Points, in no order, along strands that fork, close into loops and pass close to each other.
Points whose rows are less than 22.5 apart are linked; no others are.
seluz: [  7  10   4   1  14   2  14  -1 -15  -5   2  -3]
fizu: [-4 -3  9 14 11  2 10 -4  0 13 -1  7]
sor: [ 38 -21 -25   2 -16  24 -11  14   1  -8   7   0]
kime: [ 46 -22 -22   1 -16  19 -11  21  -4 -10   1   4]
binad: [ 18 -11 -14  -2 -14  25  -2   0   2 -13  18  -3]
mufe: [ 24  20  22 -23  12  -3 -18  10 -13 -21  -5  -5]
Fevos: [  1  14  -6  -5  14 -11  20   6 -15  -1 -11 -13]
Faneb: [ -6   0  -5  10  10 -16  20   2  -8   8 -18  -9]
nazom: [  2   4   2  19   6 -15 -10  -8  -7 -11   0  15]
Gug: [  3 -14   8  -5   0   6  -9  -4  16   5  19  11]
Bufop: [ 11   3 -10   0  -6  19   8  -2 -12 -16   9 -10]
Vamam: [-13  -4  -1  -1 -14  17  16  -7   6  11   2  -7]
mog: [-10  -4   3  13  -2 -10 -13  -8   9   3   7  16]
zofi: [ -1   5   0   4   7   3  22   1 -10   3  -3  -8]
rebin: [ 10  36   2 -27  14 -12  -5  11  -6  -8 -16  -4]
linar: [ 12  -4  -8   1  -9  22   6  -2  -5 -13  13  -5]
sir: [ 17  35  14 -30  10  -3 -13  10  -2 -12 -13  -5]
sarib: [  6  17   2   5  15 -20 -11   2 -18 -18 -11   4]
Vinu: [  6  32  -4 -22  16 -18   2  10  -9  -6 -18  -7]
mor: [-20  -1  -7  13 -14 -19  -2  -8   5   3  -7   7]
Pid: [ -1   5   3  17  19 -11   7   1 -10   4 -11   6]
kopa: [  4  21  -7 -13  18 -16  13  10 -13  -5 -14 -13]
rav: [ 21  28  20 -27  12  -3 -18  12  -7 -17  -8  -6]
Ziz: [-22  -6   0  -3 -16  -4   8  -8  11  20 -13  -2]
Gal: [ -8  -1  -1  19   1 -15 -12  -7   4  -3   1  17]
nabi: [ -3   6  -5   3  15 -15  24   5 -11   8 -17 -14]
mol: [ 26 -16 -20   2 -16  27  -8   7   3 -10  13  -4]
rades: [  0 -18   4 -15  -7   6 -15   1  18  -1  24   5]
ditav: [ -9  -2  -1   5  -4  -1  27  -2  -5  11 -10 -11]
vobi: [-24  -6   7   1  -4  -4 -14  -4  16  20  -6  10]
sop: [-15  -9   1 -19 -15  23  -9   2  17  11  13  -9]
Sobu: [-17 -11  10 -17  -3   1 -24   1  18  12  14   0]
Gebu: [-23  -8  10  -9  -2  -1 -21  -1  17  18   3   5]
Sola: [ 3 -4  0  1 -7 16 10 -7  1 -4 13 -2]
Golo: [ 10 -11  12   4   7   7  -2  -7   5   1  14  14]
Zul: [  4   8   3  16  12 -18  -9  -3 -15 -15  -6  10]
Gigo: [16 -7 14  7 15  3  2 -6 -2 -1 10 13]
tev: [ 10  12  -1  -4  -2   2   4  -4 -19 -23   7  -8]
nezu: [-12  -5   7  15   2  -3   5  -6   7  18  -7   9]
tarin: [ 13  15   8  -6  17   0   4   3 -18 -13  -1  -5]
pipo: [-15 -11   6 -18  -9   3 -19  -1  17   5  19  -3]
godi: [ -1  10  -6   0  -7  -7  10  -9 -16 -17   4  -8]
mak: [-15  -5   3   1  -8  -6 -11 -11  12   7   9   7]
Pigub: [-18  -4  -1  -2 -16   2  15  -8   7  16  -8  -6]
Ror: [-20  -6 -10  14 -14 -20   1  -5   8   8 -16   4]
tumu: [ 2  0 10 13 17  0 10 -3 -6  6 -1  5]
Vup: [-12  -5  -8  23   2 -19   6   3   0   6 -22   4]
Peko: [-10  -4   3   1  -9   1  -2 -10   9   5  11   5]
lili: [  6 -22 -11 -13 -14  29 -14  13  20   4  19  -6]
Bana: [ 13   2  15   8  23   0   3  -2 -10  -2   1   9]
zut: [-24  -7   0   1 -14  -9   2  -4  13  22 -20   1]
Gakun: [ -2   4  -4   6  -9  -8   4 -13  -9 -10   8   1]
Nef: [-3 -4  3  2 -5 10  5 -9  5  2 13  2]
kimak: [-11  -7  -2  -8 -17  24   3  -4  13  10  10  -6]
monef: [ -3 -17  -6 -17 -14  25 -14   8  20   6  19  -7]
lar: [ 19  18  14 -13  15  -3  -9   5 -17 -20  -3  -4]
rov: [-14   1  -4   8 -12 -14   1 -12   0  -3   4   5]
Bub: [  9   9  -8  -3  -5  12   9  -2 -18 -22   8 -11]
duso: [-18  -7   7   8  -2  -2  -5  -5  14  22  -5  11]
Kuner: [ 16 -26 -14 -12 -11  27 -12  18  20   5  18   0]
pur: [ -8  -2  -7  24  11 -19   7   9  -4   4 -24   2]
Solav: [ -9  -6  -2  11   0 -15  21  -1  -3  14 -18  -8]
tapov: [ -3   5  -5  21  20 -19   4  12  -7   0 -22   6]

A tip is a point with one link. Name the tips that can be reached along the links from each point below, in the order of the rows.
sop -> zut, Kuner
Gug -> Vup
godi -> kime, sarib, Ror

A fork is a point with three links, a tip a point with one. Leave the first point through the second and follow the links. Name the first fork or tip that comes.
mog, mak -> linar
Ziz, Pigub -> Kuner
Pid, tapov -> Vup
linar, binad -> kime
godi, Gakun -> Ror
Gal, nazom -> sarib
Vup, pur -> tumu
sop, kimak -> zut

Name the points in between on the shortest way along the links from the first point to the second, in order.
Solav, rebin -> Faneb, nabi, Fevos, kopa, Vinu
zofi, sir -> seluz, tarin, lar, mufe, rav
Peko, binad -> Nef, Sola, linar
Pid, vobi -> tumu, fizu, nezu, duso
Gug, Gebu -> rades, pipo, Sobu
fizu, Vup -> tumu, Pid, tapov, pur
